A landscape with many valleys, sampled at points; each row gives a point and its height.
A ball rolls from a point to whichever of its 2 nearest points has the largest drop for the distance, and stops where none of them is lower. Distance is the straight distance between rows; heights are no part of it.
Z_673 height 4.85: 98, 96, 99, 92, 86, 101, 104, 82, 103, 107, 135, 98, 118, 98, 108, 81, 90, 94, 95, 91
Z_712 height 1.85: 101, 90, 105, 111, 110, 131, 85, 122, 97, 82, 103, 94, 65, 110, 92, 99, 98, 99, 91, 92
Z_808 height 5.87: 97, 96, 125, 90, 87, 100, 108, 94, 119, 112, 128, 105, 79, 110, 131, 105, 114, 131, 115, 113
Z_859 height 3.39: 125, 129, 92, 97, 110, 90, 112, 103, 102, 110, 88, 110, 93, 108, 93, 118, 96, 117, 125, 104
Z_263 height 4.46: 142, 72, 70, 94, 105, 97, 97, 104, 136, 101, 80, 98, 101, 98, 113, 105, 110, 106, 96, 114
Z_829 height 4.28: 84, 115, 94, 94, 96, 91, 102, 62, 82, 119, 104, 102, 110, 80, 96, 100, 98, 100, 105, 91
Z_618 height 2.46: 95, 89, 79, 93, 106, 102, 98, 78, 84, 111, 120, 105, 131, 82, 93, 88, 124, 90, 102, 83
Z_721 height 4.75: 89, 98, 101, 119, 84, 95, 109, 86, 93, 101, 126, 100, 110, 93, 105, 90, 83, 101, 97, 75
Z_757 height 0.49: 73, 109, 121, 89, 79, 107, 87, 94, 90, 83, 114, 108, 83, 119, 107, 91, 81, 96, 114, 118
Z_553 height 3.74: 106, 109, 93, 103, 120, 83, 94, 102, 89, 106, 98, 94, 128, 93, 82, 121, 123, 95, 102, 97
Z_955 height 4.00: 87, 133, 99, 103, 102, 88, 108, 71, 88, 127, 92, 93, 120, 93, 89, 118, 97, 104, 112, 107
Z_725 height 6.12: 127, 105, 96, 111, 99, 127, 103, 129, 115, 88, 123, 94, 92, 112, 90, 107, 110, 99, 105, 95
Z_511 height 3.47: 97, 105, 95, 93, 131, 94, 102, 97, 106, 114, 55, 81, 117, 96, 84, 98, 101, 93, 84, 105
Z_9 height 3.22: 121, 118, 108, 93, 104, 105, 98, 100, 89, 107, 96, 98, 91, 110, 98, 126, 100, 101, 108, 114
Z_620 height 1.82: 88, 81, 119, 99, 90, 109, 98, 106, 73, 94, 114, 101, 103, 95, 106, 94, 117, 106, 87, 94
Z_989 height 2.18: 82, 95, 96, 102, 98, 90, 105, 96, 74, 103, 120, 105, 117, 90, 96, 93, 120, 107, 100, 92
Z_434 height 4.54: 128, 84, 72, 96, 118, 105, 109, 115, 132, 97, 78, 99, 99, 110, 94, 86, 103, 108, 88, 107
Z_500 height 6.13: 95, 94, 89, 99, 109, 112, 90, 124, 108, 72, 106, 109, 79, 110, 87, 81, 120, 116, 108, 110
Z_979 height 1.51: 106, 93, 94, 100, 104, 126, 91, 116, 105, 91, 121, 98, 79, 113, 91, 87, 101, 68, 92, 93
Z_772 height 4.55: 80, 106, 110, 97, 83, 91, 112, 70, 84, 108, 118, 116, 97, 84, 106, 99, 74, 94, 114, 81
Z_99 height 1.84: 118, 91, 93, 116, 113, 93, 100, 99, 100, 105, 80, 88, 109, 75, 100, 134, 93, 71, 83, 71
Z_242 height 2.68: 104, 129, 113, 89, 94, 96, 103, 89, 92, 107, 109, 87, 110, 110, 98, 108, 84, 84, 108, 119
Z_598 height 3.11: 72, 108, 85, 113, 106, 89, 107, 93, 107, 95, 110, 103, 112, 96, 84, 80, 90, 82, 115, 85
Z_479 height 3.12: 107, 99, 89, 113, 103, 91, 107, 110, 101, 94, 83, 104, 73, 97, 86, 99, 85, 88, 95, 90
Z_651 height 3.32: 95, 87, 116, 93, 105, 102, 78, 108, 81, 88, 62, 103, 94, 97, 103, 123, 116, 109, 85, 112
Z_670 height 2.40: 93, 108, 116, 112, 102, 121, 90, 117, 84, 83, 74, 97, 70, 106, 93, 113, 87, 109, 89, 98
Z_456 height 1.33: 87, 102, 109, 91, 83, 99, 86, 90, 122, 82, 113, 100, 89, 117, 110, 86, 75, 92, 116, 122
Z_671 height 3.42: 122, 98, 96, 110, 105, 85, 97, 109, 99, 106, 75, 96, 99, 93, 95, 114, 95, 105, 92, 95
Z_911 height 2.19: 98, 107, 97, 95, 114, 95, 104, 117, 109, 95, 78, 100, 96, 139, 97, 88, 83, 129, 110, 107
Z_520 height 4.97: 98, 100, 83, 86, 87, 103, 96, 76, 107, 97, 126, 109, 102, 88, 105, 77, 75, 75, 111, 90
Z_33 height 2.82: 63, 107, 103, 109, 103, 98, 101, 89, 88, 95, 103, 105, 112, 89, 88, 79, 71, 75, 99, 72
Z_229 height 5.40: 96, 102, 116, 117, 81, 78, 113, 91, 115, 108, 111, 101, 95, 106, 118, 102, 71, 119, 121, 105
Z_985 height 1.76: 80, 86, 129, 102, 78, 109, 96, 103, 91, 89, 129, 101, 108, 110, 120, 86, 81, 96, 96, 93
Z_731 height 2.81: 116, 82, 99, 90, 108, 106, 77, 99, 92, 105, 105, 82, 127, 85, 104, 120, 115, 65, 82, 89
Z_374 height 6.76: 83, 89, 123, 78, 76, 97, 101, 71, 74, 105, 113, 116, 79, 84, 121, 97, 95, 102, 104, 104
Z_567 height 2.77: 119, 111, 93, 110, 93, 100, 100, 104, 113, 97, 110, 94, 88, 105, 97, 98, 75, 83, 102, 93
Z_461 height 3.35: 81, 121, 77, 114, 114, 93, 108, 86, 95, 105, 118, 96, 119, 98, 88, 91, 116, 98, 121, 89
Z_888 height 2.98: 72, 124, 122, 105, 103, 112, 108, 119, 88, 88, 69, 98, 85, 102, 91, 105, 81, 95, 80, 101
Z_605 height 1.34: 84, 95, 130, 96, 72, 106, 98, 94, 104, 91, 137, 110, 95, 116, 121, 88, 91, 111, 117, 111
Z_294 height 1.83: 117, 91, 81, 102, 86, 93, 109, 96, 120, 100, 106, 111, 81, 83, 114, 99, 104, 105, 102, 101
Z_786 height 1.35: 111, 81, 76, 103, 94, 94, 101, 83, 110, 108, 106, 97, 106, 73, 107, 96, 102, 97, 87, 98
Z_876 height 1.60: 109, 87, 79, 87, 110, 97, 95, 106, 92, 93, 104, 103, 90, 84, 90, 106, 124, 76, 92, 96
Z_488 height 2.10: 133, 104, 95, 97, 99, 100, 117, 112, 130, 110, 98, 109, 120, 114, 121, 111, 118, 136, 116, 111
Z_831 height 6.77: 90, 93, 117, 91, 81, 95, 91, 81, 102, 97, 89, 98, 69, 100, 118, 96, 78, 111, 96, 120
Z_167 height 4.34: 129, 83, 76, 80, 100, 91, 93, 88, 121, 102, 84, 102, 93, 89, 113, 100, 119, 115, 100, 130
Z_375 height 4.14: 119, 87, 72, 93, 100, 77, 105, 93, 113, 102, 89, 122, 98, 77, 104, 110, 133, 111, 115, 114
Z_261 height 2.09: 102, 98, 104, 85, 105, 104, 90, 99, 73, 90, 87, 103, 104, 85, 97, 117, 120, 74, 89, 97
Z_458 height 1.12: 99, 92, 111, 111, 112, 120, 99, 114, 90, 107, 110, 85, 102, 98, 95, 107, 100, 66, 76, 79
Z_467 height 6.22: 75, 96, 94, 96, 99, 107, 82, 107, 86, 73, 96, 106, 68, 109, 90, 87, 110, 116, 102, 117
Z_749 height 6.61: 85, 87, 116, 101, 94, 81, 98, 84, 93, 116, 89, 92, 113, 98, 110, 99, 100, 131, 89, 114
Z_950 height 2.41: 82, 104, 110, 89, 92, 115, 101, 80, 80, 104, 109, 106, 113, 81, 110, 82, 71, 76, 84, 78
Z_410 height 3.16: 112, 82, 104, 90, 110, 99, 75, 103, 102, 86, 71, 91, 103, 100, 111, 114, 120, 98, 79, 115
Z_783 height 3.61: 77, 110, 114, 119, 109, 97, 102, 127, 88, 99, 110, 89, 110, 109, 87, 93, 107, 101, 86, 91
Z_966 height 2.05: 84, 122, 108, 93, 84, 92, 97, 76, 111, 98, 108, 94, 104, 114, 99, 93, 60, 80, 117, 115
Z_335 height 1.25: 113, 90, 80, 99, 101, 111, 98, 107, 111, 92, 123, 99, 97, 91, 89, 87, 112, 76, 89, 90
Z_681 height 1.44: 116, 94, 99, 117, 101, 114, 107, 109, 105, 113, 107, 86, 110, 87, 96, 114, 81, 71, 83, 70
Z_871 height 5.12: 85, 83, 99, 101, 76, 91, 103, 84, 124, 87, 120, 119, 103, 96, 110, 85, 68, 86, 115, 96
Z_336 height 2.27: 117, 115, 84, 101, 115, 102, 109, 131, 120, 94, 106, 104, 113, 114, 84, 86, 138, 117, 112, 111
Z_126 height 3.25: 109, 92, 93, 85, 123, 91, 97, 109, 106, 113, 49, 87, 114, 121, 90, 114, 97, 105, 90, 96
Z_185 height 2.01: 121, 107, 89, 88, 107, 111, 105, 121, 123, 103, 100, 107, 114, 107, 108, 95, 138, 128, 118, 129
Z_27 height 2.07: 87, 85, 126, 99, 94, 121, 100, 104, 74, 93, 121, 106, 105, 94, 111, 80, 82, 81, 81, 74
Z_519 height 5.24: 85, 83, 106, 117, 79, 88, 107, 100, 128, 85, 118, 105, 102, 109, 116, 84, 80, 113, 116, 104
Z_986 height 3.77: 77, 115, 106, 130, 107, 107, 105, 100, 84, 108, 118, 88, 129, 103, 88, 101, 106, 97, 95, 72
Z_764 height 3.93: 112, 100, 79, 104, 110, 86, 99, 90, 102, 113, 91, 104, 120, 83, 98, 115, 120, 112, 111, 101
Z_544 height 3.40: 80, 116, 131, 118, 106, 104, 117, 133, 82, 95, 82, 89, 107, 112, 90, 105, 97, 106, 88, 93
Z_121 height 2.96: 110, 69, 97, 107, 110, 96, 85, 100, 96, 102, 86, 83, 124, 88, 113, 121, 118, 88, 77, 96
Z_405 height 3.52: 127, 98, 97, 98, 121, 98, 100, 125, 103, 99, 65, 102, 106, 114, 96, 121, 108, 107, 104, 98
Z_682 height 2.66: 102, 105, 101, 86, 111, 109, 98, 108, 111, 98, 58, 92, 86, 126, 97, 90, 80, 114, 90, 108
Z_697 height 2.33: 126, 96, 97, 101, 81, 105, 99, 88, 113, 107, 110, 93, 81, 95, 114, 108, 80, 102, 98, 109
Z_734 height 2.58: 111, 129, 78, 101, 112, 101, 113, 121, 116, 99, 111, 100, 104, 107, 81, 89, 107, 99, 120, 102
Z_633 height 2.91: 134, 124, 75, 102, 109, 95, 115, 107, 114, 110, 101, 97, 108, 97, 82, 108, 102, 103, 111, 104
Z_21 height 2.64: 96, 91, 87, 99, 118, 110, 95, 94, 85, 105, 106, 92, 134, 85, 92, 103, 133, 72, 81, 77
Z_970 height 5.57: 76, 105, 136, 108, 77, 85, 117, 85, 94, 115, 115, 110, 87, 105, 119, 104, 88, 124, 115, 102
Z_688 height 4.62: 108, 91, 74, 114, 125, 98, 114, 125, 135, 93, 91, 103, 85, 103, 84, 78, 105, 95, 100, 96
Z_517 height 6.89: 99, 107, 98, 84, 85, 93, 93, 80, 86, 100, 99, 103, 74, 93, 99, 100, 87, 90, 110, 113
Z_655 height 1.64: 120, 110, 99, 94, 105, 106, 107, 112, 117, 104, 97, 104, 105, 130, 109, 101, 96, 138, 111, 112
Z_365 height 1.77: 116, 89, 85, 101, 96, 96, 97, 82, 90, 107, 93, 104, 110, 69, 98, 116, 107, 82, 89, 77
Z_999 height 6.35: 76, 111, 109, 105, 98, 85, 94, 106, 88, 84, 89, 112, 81, 108, 85, 86, 93, 100, 101, 104
Z_421 height 2.73: 97, 106, 113, 79, 94, 112, 77, 98, 71, 89, 83, 104, 91, 87, 109, 129, 112, 91, 88, 120
Z_234 height 3.55: 98, 131, 86, 106, 121, 97, 104, 99, 92, 111, 108, 89, 121, 106, 75, 98, 126, 94, 106, 101
Z_118 height 1.47: 104, 77, 120, 106, 99, 112, 91, 116, 91, 97, 106, 90, 102, 110, 104, 104, 102, 93, 75, 101
Z_675 height 6.06: 112, 101, 102, 110, 96, 110, 100, 124, 99, 87, 121, 108, 90, 106, 97, 100, 119, 115, 112, 104
Z_526 height 6.50: 83, 104, 114, 98, 97, 81, 106, 95, 90, 104, 74, 106, 85, 104, 101, 96, 103, 125, 106, 114
Z_545 height 5.73: 99, 103, 117, 100, 79, 95, 110, 89, 93, 106, 124, 108, 77, 100, 108, 110, 103, 117, 121, 106
Z_586 height 5.96: 106, 101, 109, 101, 85, 110, 108, 115, 124, 101, 123, 115, 81, 106, 116, 102, 127, 136, 120, 115
Z_171 height 6.68: 81, 83, 113, 94, 77, 89, 98, 82, 92, 110, 110, 104, 96, 94, 116, 85, 92, 111, 96, 111
Z_563 height 2.99: 102, 88, 103, 88, 126, 116, 91, 115, 103, 104, 44, 94, 92, 122, 99, 100, 97, 101, 82, 100
Z_738 height 3.71: 80, 123, 96, 109, 118, 88, 104, 82, 94, 117, 70, 83, 122, 95, 82, 103, 91, 102, 94, 100

Where does a ball stop that starts at each point below?
Z_410 -> Z_458
Z_671 -> Z_786
Z_970 -> Z_655
Z_375 -> Z_757
Z_405 -> Z_655
Z_783 -> Z_335
Z_33 -> Z_757
Z_749 -> Z_675
Z_772 -> Z_655

Call two points neighbours if one is among the 2 nearest of the other. Go from one point of each pair to the other, from neighbour to neighbour, staying as low as possible. Name the highest point that can't be avoided.
Z_335 and Z_757 -> Z_405
Z_757 and Z_185 -> Z_859
Z_786 and Z_458 -> Z_99
Z_655 and Z_185 -> Z_488
Z_335 and Z_786 -> Z_651
